A landscape with many valleys, sampled at points; each row gives a point and its height.
A ball rolls from a point to the lowest of its 2 nearest points, and stops where none of them is lower. Distance is the straight distance between rows; heights are no part of it.
(93) (h 3.86): [101  93 171 166 194 137 155 155  74 121  82  91 102 112 187  92 121  97
 142 104 141 151 129  61 163 129 105 149 167 168 109  95 103 191 115 179
 144 144  84  89 193 130  99 130  74 115 116 152  91 141 150 174  94 154
 155 153 139 140 143 135 132 111 125 127 150  90 105  92 202  31 134 155
 143]
(463) (h 5.70): [106 117 124 136  83 146 125 134 120 197 119  80 148  88  73 151 102 132
 156 117  98  80 115 100 160  92 118  96 115  93 149 153 135 144 142 184
 159 162 129 134 116 148 121 103 128  57 177 107  98 101 139  90 142 115
 113 181  88 148 127 119 149 158 157 184 117 160 172 152 156 144  59 147
 146]
(546) (h 1.96): [ 92 120 159  91 113 166 135  69 122  98 144 184 161 179 185 116  95 124
 163  85 174 134 148 143 116 135 121 154 118 189  96 143  86 112  92 112
 125  89  89 136 164 155 129 173 135 150  92 132 132 136 135 195  79 142
 172  63 150 107 147 152 105 104 103 100 121 113 102 156  95 133  83  76
 148]
(239) (h 3.20): [120 168 153 197  41 112 159 123 109 150 119 157 113 185  87 114 126 171
 132 184 140 148 137 118 116 160 102 150 123 134  83 147 134 195 118 175
 110 131  83 123 161 137  97  79 107  94 164 178 170 163 138 120 161 101
 119  88  76 227  86 103 113 142 119 120 154 150  53 174 142 127 150 144
  64]
(221) (h 7.25): [151 140  94  56 168 150 123 112 157 122 140 102 138 116  67 158 153  99
 132  70 124  79 111 140 107  68 138  80 115  96 154 114 143 113 153 129
 123 179 161 142  57 150 139 166 103  98 136  86  79  53 178 145 101  92
 165 156 137  92 179 115 145 105 148 143 134  96 195 105 145 119  81  77
 175]
(225) (h 3.82): [122  80 135 170 166 132 160 149  87 113  43 144  88 100 199 139 118 115
 121  91 132 157 157  79 143 135  75 171 155 194  92 110 129 125 106 149
 120 103  71  96 182 110 108 105  98 159  78 134 174 176 128 163 106 156
 180 148 134 183 165 130 124 134 127  99 159  76  48  94 168  70 156 137
 121]
(721) (h 7.24): [137 170  99  97  74 142 126  64 145 118 190 179 148 165  82 142 116 177
 126 112 124  87 100 217 115 127 166  88  74 136 146 173 114 100 140 123
 110 138 142 138  96 170 157 182 110  98 127 114 115  89 193 174 112  76
 124 102 119 132 140 135 137 151 116 137 136 109 157 182  84 154  74  64
 162]
(695) (h 3.08): [155  64 120 163 212 134 145 160 104  98  75 131  87  96 210 153 133 100
 102  84 125 157 139  84 124 132  91 144 171 173  85  92 132 118 123 109
 110 124 106  91 152 106 140 105  78 163  67 115 137 153 135 172  97 151
 179 158 164 133 185 141 132 119 128  95 161  67  77  63 173  50 179 117
 142]
(601) (h 4.52): [117  72 153 184 119 133 154 152  83 140  30 150 122 101 189 133  98 106
 127 121 114 166 165  70 176 146  67 173 166 199 108 139 145 115  95 168
 117  90  66 107 162 112 128  95 129 169  92 137 197 185 108 150 109 175
 162 142 134 187 126 127 120 142 146  99 138 110  46 110 157 110 125 143
 125]
(387) (h 4.14): [ 83 125 162 114 126 151 141  65 139 116 204 142  88 206 198  78  79 166
 182 139 195 121 113 128  90 139 144 197 108 118  82 112  72 147 113  73
 173  99 124 121 207 149 105 142  92 132 136 149  93 137 116 141 135 147
 122  74 160  58 109 163 104  74  77 117 126 122 148 150 100 125 148 120
  64]
(950) (h 4.01): [135 157 160 174 164 115 167 138 105 106  99 129 127 138  83 124 187 118
 103 157 136 156 131 118 125 148 135  75 181 138  91 102 157 211 150 190
 109 166 103 102 140  96 112 141  97 130 139 135 128 121 163 170  93 116
 125 117 103 190 130  87 136 120 130 114 174 105  50 100 178  69 179 126
 154]
(420) (h 4.39): [ 94 123 180 187 145 136 158 147  64 146  82  96 129 127 123  97 121 119
 163 134 129 148 132  68 181 132  94 146 159 165 110 112 126 207 116 223
 134 166  85  97 186 140  98 109  93  93 141 162  97 132 144 166 109 142
 135 149  98 170 126 118 116 161 144 149 137 107 107 124 206  63 105 159
 144]
(635) (h 5.62): [137 176 104  88 144 124 137 112 171 141 148  83 106 147  49 146 177 114
 135 131 142  85 139 124  67  95 135 122 106  28 124  99 153 143 162 113
 130 178 197 149  82 118 128  99  98 100 176 111  91 103 134  83 162  82
 130 167 101 114 140 112 122  72 115 142 151 161 170 120 139 127 155 114
  80]
(648) (h 7.05): [151 184  91 104  87 131 137  70 157 107 193 192 119 196  95 174 135 181
 117 114 140 105 120 224  89 131 175 127  74 120 114 161 136  91 138  84
 104 123 143 147 108 177 164 180 117 137 125 134 127 110 174 197 141  64
 138  95 138 141 164 125 139 122 101 111 155  92 112 158  91 143 115  57
 131]
(386) (h 8.28): [106  98 145 107 111 133 119 150 109 171  91 100 152  74 116 136 106 114
 156 122 107 132 148  94 175 125  90 139 142 141 144 139 118 114 114 167
 158 114 110 142 117 128 118 110 146 105 151 128 132 137  90  87 125 147
 124 146 124 126 115 119 136 146 162 157 112 157 132 138 140 164  80 145
 140]
(154) (h 7.12): [134 159 123 110 155 137 151 120 135 114 138 107 136 135  62 136 154 110
 127  93 130  78 111 163 117  92 158  84 130 110 145 131 138 165 164 155
 122 212 146 128  92 144 126 162  68  86 119 115  76  65 205 167 100  85
 134 142 110 125 173 104 148 107 145 151 141  86 161 119 151  71  91  74
 179]
(7) (h 6.07): [ 91 110 134  90 117 145  98 150 130 126  95 112 180  92 164 121 122  89
 136 141 128 152 188  63 145 136  86 150 143 145 142 118 122  76  77  91
 136  58 107 173  96  94 113 116 204 158 129 119 179 163  52  75 127 188
 141 116 146 108 117 125  89 107 139 108  78 201 112 135  86 208 107 157
 110]
(449) (h 8.48): [108 134 162 125  97 142 121 139 115 152  74 124 163 116 116 139 134  98
 149 114 131 133 173  93 143 116  82 139 157 154 136 139 129 124  96 165
 118 108  87 155 121 123 111 119 149 134 141 144 152 149 111 131 109 140
 152 137 115 149 137 123 130 133 143 117 130 135  95 145 135 154  98 127
 129]
(214) (h 1.95): [ 98 148 149  93 142 150 129 101 131 109 155 132 142 152 124 111 140 110
 153 107 161 128 160 114 101 117 124 139 138 150 117 127 106 144 113 131
 139 133 114 140 144 145 113 159 108 140 139 120 111 132 111 140 102 131
 159 102 135  93 144 123 121  90 115 120 127 116 120 136 135 126 113  97
 119]
(328) (h 6.24): [103 137 156 133 131 141 139 121  96 152 148  87 151 122  84  99 123 116
 146 131 130  98  96 118 175 111 145  82 132 135 150 128 109 187 140 196
 139 171 124 114 159 143 113 142 107  65 156 133  74  87 161 148  92 122
 111 135 105 124 121 117 130 144 156 189 126 135 163 134 167  97  81 142
 181]
(273) (h 5.44): [146 195 110 107 135 112 137 132 154 139 155  88 130 137  38 116 198 104
 114 165 125 109 129 143  84 128 160  84 131  59 151 103 154 169 167 137
 120 181 195 147  73  99 114 106 134 111 176 108  95  90 139  84 140  73
 102 158 111 136 118  84 116  88 114 151 142 171 159 123 132 127 162 134
 112]
(84) (h 2.96): [161 172 144 134 203  91 125 122 127  63 169 155 167 139 147  93 199 124
  72 170 131 154  81 197 118 170 205  43 175 162 145  88 163 138 155  97
 114 124 146 112 121  86 142 192 163 188  81 103 127 102 145 184  72 139
  82  87 144  97  99 140 123 135 131 107 119  85 134  95  89  95 195 141
 195]
(664) (h 4.57): [145  71 100 122 129 105 103 152 139 148 130 115  87  91 178 128  86 153
 123 116 101 118 107 113 128 121 142 155  95  97 148 139 109 104 142  70
 148 123 161 111 138 118 146 103 134 116 117 120 111 117 116  68 174 141
 105 179 145  88 112 143 145 146 132 147 105 129 193 101 117 137 159 151
 111]
(661) (h 2.97): [ 67 139 174 100  75 159 142  51 128 110 189 188 173 192 182  73  65 146
 179 110 185 117 115 161 119 154 121 151  92 175 107 168  61 112  75 122
 148  73  90 122 179 164 126 172 141 122 112 137 137 116 133 181  92 147
 140  42 147  86 104 146 100 106 110 126 102 131 130 193  82 160  54  89
 133]
(34) (h 5.41): [118 149 131 146  85 108 134 146 116 204 143  78 139 114  41 109 120 133
 134 160  97 108 101 116 138 127 145  97 102  61 154 145 142 162 146 181
 150 160 149 133 112 120 123  92 132  62 184 114 109 110 134  67 150 100
  75 166  91 156  91 113 123 162 146 189 138 179 182 154 142 142 113 167
 118]
(909) (h 7.43): [133 162  87  69  59 159 117  73 164 149 157 177 158 155  87 171 110 157
 150  86 122  74 124 200 117  90 139 110  70  99 141 179 118  51 132 104
 123 129 140 163  74 166 157 164 139 115 138 107 132  98 147 153 149  76
 155 102 126 128 154 128 137 131 127 133 131 128 164 167  96 188  44  68
 135]
(913) (h 7.20): [160  93  57 150 116  90  90 167 174 152  82 116 112  78 106 152 127 131
  84 146  68 116 125 136 127 126 131 125 112  80 161 128 171  82 153 105
 107 138 185 144  82 118 154  99 164 143 129 115 148 140  90  66 182 114
  93 185 132 135 114 133 148 169 134 149 112 151 172 108 109 169 144 164
 117]
(345) (h 2.00): [112 104 159 126 171 112 134 177 107 118  98 106 157  87 148  97 139  99
 118 160 115 179 146  69 146 156 125 141 168 155 149 112 142 142 110 119
 136 104 116 118 126  85  88 120 159 164 114 131 131 161  86 105 123 181
 119 129 140 115  93 123 117 121 139 103 122 159 108 101 120 131 170 184
 149]
(524) (h 4.61): [120 178 137 143  66 126 133  94 131 149 186 122 108 170  84 106 120 169
 139 155 153 112 118 154 102 139 153 130  86  91 110 144 104 167 136 143
 132 144 141 132 165 151 118 107 105  79 176 151 112 131 151 108 179  93
 102 106 105 147  94 121 116 121 112 146 146 152 132 184 137 139 131 115
  89]
(263) (h 3.84): [137 133 164 167 152  81 142 144 105 120 167 127 131 147 156  61 113 158
 116 183 128 156  65 187 165 177 196  88 144 163 148 135 131 170 136 138
 143 132 131  93 172 106 120 166 138 124  79 135 113 102 147 164 100 148
  44  92 123 122  64 149 141 175 138 155 121 103 156 140 104  85 174 161
 178]
(739) (h 6.23): [139 115 129 130 119 105 116 135 149 114 145 142 110 120 160 123 123 140
 118 156 122 156 137 125 114 142 118 152 121 132 132 134 129 107 114  81
 125 108 144 134 135 112 127 112 148 157 124 139 150 156  83 103 146 139
 121 108 137 120 115 131 130 131 109 115 123 143 118 117  97 157 170 143
  82]
(300) (h 2.14): [141 146 119 181  72 119 144 126 119 132  98 158 118 140  99 145 131 152
 107 163 123 153 152 124 135 158 108 138 143 144 109 149 158 159 124 153
 100 124 103 133 147 118 122  98 136 135 143 156 193 168 128 126 148 117
 131 105  92 207  98 105 136 159 119 107 151 139  54 145 140 140 147 128
 112]
(203) (h 4.80): [144 151 145 137 125  95 133 141 129 137 154  93 145 116  98  90 142 137
 128 172 124 138 116 131 142 151 156 103 133 126 153 134 129 141 140 132
 145 135 151 121 136 112 113 120 155 112 136 130 131 138 108  81 136 133
  75 132 121 112  74 123 115 137 134 157 116 161 165 142 113 129 154 160
 121]
(503) (h 7.61): [130 145  81  67  68 158  95  94 165 155 121 143 154 134  90 196 113 137
 139  85 115  82 157 154 119  88  96 127  84  92 157 165 127  30 122 103
 111 112 148 180  49 155 160 139 166 121 139 106 161 122 123 117 159  93
 151 129 122 127 152 122 129 117 130 129 110 143 147 154  99 216  43  93
 135]
(854) (h 6.98): [144 185 136 131 153 110 146 130 141 114 159 114 128 137  70 110 176 122
 106 146 132 111 101 162 115 119 176  55 159 121 128 100 159 191 157 164
 116 199 145 119 106 119 126 150  97  91 142 125  96  75 188 163 105 101
 105 120  99 148 135 104 132 120 132 150 152  97 129 135 149  82 140  95
 172]
(32) (h 5.97): [111 125 141 151  90 142 140 139 103 173 103 118 131 116  85 133 109 134
 143 109 122 100 112 117 162  96 102 122 128 118 135 148 123 155 127 204
 145 159 102 131 134 150 111 115 105  74 159 135 109 115 156 131 143 126
 135 150 106 170 137 114 144 161 156 159 135 129 141 146 168 116  80 126
 153]
(558) (h 7.65): [178 104 101  86 207 123  91 185 148 111  81 119 152  71 161 182 181  71
  86  97  85 133 135  90 129 116 108 123 175 105 162  92 156  63 129  95
 110 124 149 136  45 101 133 104 165 182  97  99 123 139 124  99 117 155
 161 179 171  95 165 122 121 106 156  89 103 134 127  61 128 131 139 129
 158]
(804) (h 7.81): [153 109 101 114 150 133 100 168 142 112  66 145 149  89 126 181 166  89
  96 121  97 149 164 101 124 126  82 135 161 103 144 102 173  85 137 115
  94 111 138 152  59 107 130 104 176 183 109 118 162 138  89  97 118 134
 157 152 140 136 155 112 135 109 137  86 114 137 103  84 125 158 147 134
 118]
(674) (h 6.37): [111 114 127  75 101 143  99 145 139 153  83  96 183  71 111 156 124  81
 139 125 114 136 182  77 144 122  73 138 142 113 145 132 131  56 104 115
 135  80 120 179  88 108 131 100 199 142 155 113 170 143  57  54 130 163
 136 137 134 131 124 133 108 119 154 122  88 194 139 127  99 221  74 159
 106]
(686) (h 3.36): [165 153 149 158 188  87 133 134 126  75 175 142 122 149 162  76 153 139
  92 183 124 166  71 191 145 189 211  67 169 169 132  98 145 167 153 108
 118 121 140  86 162  86 124 175 150 163  78 123 138 100 146 189  82 146
  57  96 133 117  84 144 137 143 127 126 142 101 126 116 113  68 210 151
 181]
(305) (h 6.51): [119 128 119 141 144 126 132 109 130 115 145 127  94 152 132 123 124 144
 142 101 145 105 120 149 118 102 142 142 121 124  97 120 101 175 143 133
 145 159 128 103 156 158 127 134  50  92 126 131  79 109 177 155 134 119
 150 137 129 117 151 125 145 126 131 154 147  91 137 134 162  84 124 101
 140]
(938) (h 7.85): [120 102  91 106  49 165  90 115 126 184 100 154 149  94 105 175  69 147
 143  80 117  94 148 135 148 101  76 141 100 126 148 168 105  56  98 134
 131 108 107 166  92 157 158 130 162 118 136 116 167 131 105  92 157 123
 158 148 113 144 145 134 149 149 158 146 103 149 133 171 127 200  21 113
 125]
(38) (h 7.41): [157  82  45 139 129 108  80 166 166 134  65 133 113  81 138 174 129 125
  64 119  61 130 135 152 129 136  98 137 114  79 141 134 166  48 148  84
  94 114 161 152  63 124 164  91 190 180 111 120 174 143  74  86 154 117
 100 158 148 128 136 133 142 148 130 112  97 154 132  97 105 181 138 148
 109]
(711) (h 6.65): [149 139 133 148 120 109 120 143 116 138 122 115 155 106  94 122 136 121
 118 131 102 113  92 160 170 129 145  79 142 142 156 158 151 133 124 175
 124 151 133 116 115 125 139 148 139 118 118 122 134  85 151 129 110 106
  83 133 119 139 115 121 153 176 154 158 104 110 155 141 111 122 126 130
 190]
(688) (h 7.64): [160  77  79 122 146 106  91 179 155 116  64 133 122  78 183 165 141 114
  84 130  66 158 153  97 133 141  90 151 151 110 151 124 156  55 117  72
  92  88 149 154  76  98 156  92 189 186  93 128 173 162  70  75 142 158
 134 155 158 120 126 124 135 150 142  81  95 158 117  70 100 171 149 162
 119]
(175) (h 2.88): [119 100 181 148 178 113 160 165  62 127  70  97 140  97 150 109 155  89
 134 152 129 178 153  31 162 143  99 137 173 179 121 104 151 177 105 164
 142 113  92 110 159  88  97 112 139 142 125 146 134 169  93 141 118 177
 133 146 127 155 126 124 116 129 145 108 143 135  78  98 174  96 147 174
 137]
(796) (h 5.19): [132 196 132 117 128  95 130 136 152 134 179  89 129 140  72  93 165 118
 120 182 140 126 134 131  91 151 164 107 116  88 139 101 139 172 154 113
 128 150 173 138 115 103 129 108 145 128 168 129 109 114 128  78 147  93
  75 132 102 122  78 114 109  94 105 136 146 176 155 141 116 142 183 144
  88]
(675) (h 5.46): [118  76 146 151 102 114 101 136 115 161 128 122 111  81 164  96  69 139
 124 152 106 148 101 123 180 149 141 149  96 140 164 169 102 108  97 130
 168 104 123 112 171 144 138 105 166 112 112 140 149 153  89  73 149 170
  89 124 142 112  81 155 128 171 141 151  96 154 162 146  97 153 112 188
 121]
(818) (h 5.80): [150 152  79  98 146 114 137 118 164 123 169 102  85 153  80 159 155 134
 119 127 142 103 141 143  49  87 128 149  94  35 109 104 142 114 176  64
 123 167 196 130 107 134 159 103 111 115 171 126  91  98 133  88 183  68
 122 164 132 101 151 123 120  80  95 122 140 137 174  97 137 127 189 108
  61]
(281) (h 3.81): [ 99 160 160 117  51 150 120  63 138 133 196 171 158 189 144  95  86 168
 166 145 174 109 104 165 117 156 140 153  81 137 122 163  76 128 104 130
 147  93 122 140 166 157 113 141 136 108 134 139 135 139 118 136 138 125
 119  57 139 118  96 147 112 120 123 132 106 148 132 203  90 176  87 116
 112]
(368) (h 6.84): [155 159 121 148 117 116 143 141 109 125 136 135 131 131  70 136 146 134
 103 136 102 112  86 182 143 118 157  63 133 116 148 143 149 159 151 175
 118 184 137 127 104 126 127 142 117  96 127 123 127  88 185 150 114 103
  98 117  92 175 125 102 146 164 145 152 140  95 129 151 136 101 130 100
 175]
(101) (h 6.90): [153 113  68 175  89 100  97 157 157 156 102 142  98 134 104 146 123 162
  82 147  81 136 131 163 118 138 116 151 107  70 137 138 160 110 157 115
 101 133 168 143 114 127 152  86 135 128 145 145 165 138  98  84 192  92
  85 152 108 172 104 114 144 148 120 133 141 145 125 129 129 163 169 146
  80]
(439) (h 6.02): [133 130  92  97 134 123 129 111 167 103 165 132  58 158 120 151 131 150
 128 110 160 116 141 133  64  78 137 175  99  79  89 113 126 111 149  51
 128 133 173 124 138 152 153 114  89 132 163 143  99 143 126 110 176  96
 158 146 145 104 167 139 129  81  90 112 132 130 142 108 116 123 186 100
  53]
(161) (h 2.52): [126  79 127 123 201 154 142 133 109 100 101 127 105 123 204 133 138  94
 139  84 152 136 140  94 107 117 103 143 148 163  92  88 106 121 117 102
 124 124 101 104 138 125 132 142  89 150  93 120 108 129 143 166  96 161
 178 139 165 110 185 145 129 102 113 103 138  71 103  86 149  77 153 111
 134]
(876) (h 3.49): [126 137 160 161 165 122 152 169  81 130  68 109 138 105 106 127 170  86
 124 148 122 155 153  70 137 139  97 118 197 152 116  97 173 186 120 182
 117 149  94 119 132 102  91 117 121 140 140 125 144 157 123 150  98 140
 146 142 105 170 137 102 131 124 128  99 148 122  65 104 184  93 152 150
 140]
(534) (h 3.07): [117 164 144 173  90 138 173 138  88 139  90 144 139 148  76 143 148 127
 121 155 114 141 141 140 144 146  97 106 158 158 106 154 154 179 125 195
  95 144  81 129 130 127  94 122 112 122 133 139 162 133 151 170 125 116
 132  95  85 217 118  96 121 144 120 116 169 119  38 146 144 111 123 115
 142]
(659) (h 2.04): [103 149 127  94 101 156 124 108 127 135 127 124 128 160 102 143 123 120
 162  97 166 112 184 100 105  95  95 157 110 109 101 120 101 136 119 139
 140 142 109 143 126 152 117 121  99 108 174 130 111 140 128 106 149 114
 184 136 124 136 174 114 130  84 118 122 143 121 111 144 144 148 111  94
  92]
(184) (h 2.46): [149 152 142 100 201 132 119 126 128  57 170 150 184 137 167 110 172  95
 102 146 154 145  90 173 122 167 167  72 176 170 148 110 144 112 129  99
 115 104 133 123 106  87 136 196 168 196  79 103 127 110 115 171  67 153
 114  84 152  67 104 159 109 117 125  98 106 121 127 103  88 124 156 127
 191]
(935) (h 4.15): [160  71  80 143 160  98 112 160 145 135  95 125  64  93 187 158 122 130
 112  99  92 134 120 111 123 116 118 174 119 118 121 114 125  89 143  67
 130 120 161 120 131 116 143  96 107 136  99 126 122 135 116  98 163 152
 134 178 158 111 164 160 149 147 122 130 107 100 158  76 127 111 179 141
 101]
(372) (h 2.98): [148 148 142 113 193 124 133 129 145  66 184 138 155 148 179 101 164 109
 106 193 134 157 115 152 119 175 183  88 165 155 157 106 151 114 138  66
 114  82 152 136 121  74 131 174 188 209  82 105 138 131  86 150 101 167
 105  90 147  71  77 148 100 105 114 101 108 139 135 114  74 131 180 160
 147]
(392) (h 4.00): [101 145 142  83  85 154 107  91 147 127 183 150 182 149 143 110  92 128
 166 126 153 112 136 146 130 150 141 130  94 152 143 155 106  92  91 118
 151  76 126 158 134 146 129 146 163 124 133 116 132 129  92 107 116 140
 126  82 137  84  90 148 113 131 125 151  94 162 164 168  70 187  81 121
 119]
(713) (h 6.69): [121 143 107 113 126 142 135  74 149 115 166 136  96 156 125 135 114 161
 138  96 147  91 105 184 113 106 163 129  83 116 113 138 100 131 145 118
 120 161 139 115 145 164 143 163  85 102 131 111  91  92 180 175 131  92
 141 135 138 103 159 145 134 125 117 142 141  85 158 133 142  97 111  76
 140]
(279) (h 5.86): [129  85 137 163 136 121 120 152 139 134 132 125 117 115 177  92  91 129
 122 154 101 160 110 127 151 157 145 143 127 140 154 154 123 109 104  94
 142  80 135 124 145 107 123 117 164 161  98 130 147 145  91  84 134 177
  97 124 145 106  92 155 131 158 144 113 123 149 160 124  94 141 166 176
 115]
(446) (h 3.76): [105 164 164 163 117 136 185 105  91 113 120 158 112 176  94 146 165 115
 119 121 165 129 158 137 112 126 127 111 156 151  79 108 147 199 135 193
  95 147  81 120 146 138  94 155  86 124 140 148 138 127 185 187 104  92
 164  95  77 203 155  95 128  96 108 102 182  99  43 134 162  80 156  99
 132]
(595) (h 6.43): [124 142 139 127 133 123 129 116 133 143 163 102 159 121  93  98 119 130
 149 142 126 102  91 156 158 122 175  92 107 125 158 140 104 159 150 162
 145 164 142 119 129 143 142 160 129  83 137 109  89  88 160 122 116 115
  92 127 121  98 105 133 132 150 145 175 124 117 197 152 121 117  84 131
 167]
(768) (h 3.10): [139  71  98 138 193 138 144 139 124  99 127 143  53 121 208 151 100 142
 138  79 141 133 123 115 104  99 128 175 122 142  82 104 110 106 140  71
 141 128 126  99 156 128 137 121  72 144  89 125 104 133 132 162 129 134
 170 145 176 102 178 151 139 122  95 118 136  76 117  69 145  65 178 105
 104]
(579) (h 5.13): [109  65 143 169 114 124 130 154 112 144  52 150 121  99 182 123 103 122
 133 122 118 165 165  67 179 146  73 183 146 161 121 148 121  97  92 140
 135  72  77 124 149 110 111  99 153 165 110 154 196 194  85 105 133 169
 145 136 129 165 120 140 121 143 139 108 125 137  84 133 131 144 119 171
 111]
(824) (h 4.08): [112 171 133 173  29 128 141  91 137 149 167 159 101 179  98 117 102 190
 138 150 148 123 118 149 108 145 111 177  82 109 100 150 115 164 130 147
 121 133 114 124 166 159 127  91  91  92 155 168 158 155 151 127 181 104
 129  89 110 174  99 123 125 137 120 117 153 137  90 192 140 143 125 107
  75]
(356) (h 3.85): [101 146 184 164  98 136 163 142  67 144  78 105 147 137  93 112 126 127
 156 147 133 144 135  85 166 134  90 127 158 157 108 152 123 194 112 238
 127 141  55 120 160 143  90 124 104  91 151 164 132 145 146 156 112 120
 146 128  82 205 120 107 123 149 134 133 142 129  74 153 179  95  94 141
 148]
(312) (h 7.36): [160 125  82  57 175 158 104 121 165 107 112 119 148  96 109 185 157  96
 122  58 134  76 133 142 110  72 107 103 127 102 156 114 143  51 133 110
 108 147 154 156  42 149 165 166 137 137 112  71 111  97 146 157  95 104
 175 156 161  87 184 131 132 100 144 117 100 111 159  94 125 150  65  75
 183]
(672) (h 2.79): [121 127 108 116  71 155 105 101 140 145 136 144  98 149 125 152 100 154
 150 108 142 106 146 137 106  88  97 172  86 104 101 135 102 111 130 111
 137 120 125 137 125 158 139 107  97 110 157 137 129 146 116 114 175 112
 150 138 118 133 151 139 126 117 109 127 115 132 127 158 128 154  85 112
  77]
(516) (h 5.00): [132  82 116 130 105 127 109 158 136 167 112 103 135  71 140 123  89 142
 128 130  69 121 103 129 171 126 154 116 101 114 155 155 129 103 125 131
 145 126 151 107 126 129 145 114 160  95 126 116 123 108 122  72 151 140
  88 163 122 107  98 138 151 183 164 170 106 141 184 122 118 148 102 158
 157]
(899) (h 8.08): [100  90 143 117  63 159 106 126 127 180 107 116 162  74 114 166  74 118
 152 112 108 102 135  96 175 102  99 132 101 114 145 155 106  79  91 157
 141 115 102 148 121 150 125 111 152  87 150 129 160 134 106  79 143 138
 129 150 115 141 126 134 136 170 169 161  97 170 141 158 126 200  27 141
 121]
(574) (h 3.69): [179  69  77 151 188 112 108 160 141  99 101 139  58 117 203 172 117 142
  83  95 106 155 110 127 104 113 130 155 118 120 105 101 130  64 149  34
 123 112 153 111 128 126 159  98 107 174  70 134 124 152 130 141 139 128
 160 152 172 114 172 143 157 142 104 100 116  97 129  55 121 103 204 120
 105]
(425) (h 6.27): [137 114 112 124 144 128 124 130 133 124 138 112  77 140 131 137 125 155
 137 110 138 107 132 111  95  96 135 151 108 101 109 102 128 144 151 100
 145 152 146 109 141 138 134 106  65 109 163 120  98 121 145 110 169 123
 136 159 132 110 164 133 142 115 107 140 139 107 136 105 154 101 160 100
  94]
(668) (h 3.43): [104 126 115  86  77 156 101  99 143 130 154 140 137 137 137 134  90 147
 153 109 144 110 140 129 116 102 116 156  92 117 130 153  90  90 111 101
 149 107 136 148 127 150 149 126 141 111 143 121 130 134 102  94 146 135
 133 123 149  84 130 145 112 116 116 139 114 144 158 163 100 174  97 114
  97]
(265) (h 6.58): [161 145  94 151  98 113 115 123 159 125 127 158 112 150 112 157 138 147
 107 140 127 136 155 158  95 130 122 136 103 105 124 139 147 110 142 102
 108 129 145 126 111 130 151  98 143 158 149 150 162 145 116 102 156  88
 124 124 104 148 129 109 130 133 102 112 136 137  99 139 105 152 173 123
  87]
(290) (h 0.96): [113 127 157 106 156 159 133 101 130  77 159 155 153 162 175 115 139 111
 136 101 164 139 136 148 111 147 140 114 152 184 115 124 111 115 109 101
 118  99 122 133 140 132 147 192 127 174  88 119 118 124 137 180  69 148
 157  71 156  89 149 138 115 107 107  96 128  92  98 124 102 112 128  95
 137]
(4) (h 6.85): [160 147  76 106 108 129 133  87 157 108 168 162  85 165  97 176 130 178
 100  77 132  85 113 201 100  91 157 127  87 106 124 144 128 105 165  97
 111 169 150 122 102 176 161 156  75 118 133 114 105  89 191 185 154  70
 149 134 127 132 185 122 161 134 102 140 153  83 140 129 132 113 103  65
 140]
(901) (h 3.37): [ 94 125 177 144 211 140 156 151  79 104 115  87 129 127 141  88 160  91
 152 134 171 177 129  81 133 133 137 124 179 182 113  81 126 218 116 182
 134 146  93 103 181 124  88 149  88 134 127 157  80 128 137 181  85 163
 142 117 123 113 144 123 118  86 127 114 157 115  98  99 192  59 134 160
 149]
(51) (h 2.83): [111 127 161 131 180 112 145 132 115 106 140 115 115 152 157  77 143 113
 146 143 160 159 130 109 123 133 144 121 148 145 112  91 118 200 127 142
 153 133 122  96 176 125  93 141  99 124 131 150  96 146 135 149 109 157
 116 111 133  98 123 134 123 100 111 124 146 117 118 109 159  80 165 159
 127]
(729) (h 3.48): [103 136 165 123 165 127 144  80 120 102 182 142  98 200 175  82 132 138
 157 150 197 140 122 120  96 144 165 154 146 157  79  91 108 183 122 101
 146 110 115 105 202 133 105 162 101 147 121 147 103 144 137 160 104 146
 125  76 130  84 130 146 103  69  93 106 156 117 107 139 110  97 164 127
  98]
(884) (h 4.32): [144 149 137 158 103  89 133 127 135 133 200 129 121 145 128  74 104 168
 113 183 115 134  75 179 158 161 184 115 110 137 141 151 114 149 145 134
 146 132 140  96 168 126 129 142 136 102 115 130 117 114 142 132 126 124
  68 107 117 121  73 141 122 175 126 169 124 129 168 171 107 119 144 142
 131]
(584) (h 7.49): [158 106 110  62 197 148  92 152 150 105 101 128 172  80 160 176 159  65
 124  76 108 106 127 117 126  99 109  99 162 126 171 105 133  32 123 111
 112 119 140 162  52 121 153 161 166 166  92  79 122 106 122 136  84 141
 169 154 174  78 180 133 142 119 151 105  98 117 157  84 113 150  80 100
 178]
(504) (h 5.68): [120  76 139 122 129 122  98 164 123 140  69 117 164  67 176 145  99 112
 115 125 111 159 150  73 180 147  88 151 158 161 151 135 126  71  85 108
 132  66 103 146 104  94 136 108 188 165  99 137 180 164  70  97 127 188
 128 133 147 124 124 133 115 143 160 112  90 165 114 112 108 171 103 170
 130]
(326) (h 5.06): [119 178 131 167  47 110 131 135 119 182 172 102 128 133  72  84 117 165
 142 179 111 118 108 134 124 151 135 130  77  69 133 150 122 168 147 163
 138 143 142 135 148 133 120  82 132  59 189 147 105 125 126  74 180 104
  93 141 105 147  67 116 120 144 135 168 126 182 163 181 142 148 120 152
  92]
(812) (h 2.80): [131 123 153 103 193 114 124 138 124 104 149 105 152 110 175  96 152 111
 118 175 127 179 115 104 115 175 175 131 141 143 163 104 135 133 128  82
 137  81 143 133 117  74 105 114 173 199 109 124 138 150  74 113 112 193
 103 107 152  78  74 142 104 117 125  88 109 157 138 100  91 129 191 196
 135]

Call two points neighbours if one is among the 2 nearest of the other. Go from one point of each pair to the other, from neighbour to neighbour, staying as low as possible. Name the highest point that can't be avoided.
(51) and (290): (387)
(51) and (184): (420)
(184) and (345): (372)
(184) and (300): (950)
(51) and (161): (804)

Where does a ball stop that starts at each point below?
(32): (300)
(584): (300)
(899): (184)
(713): (184)
(38): (161)
(392): (290)
(273): (184)
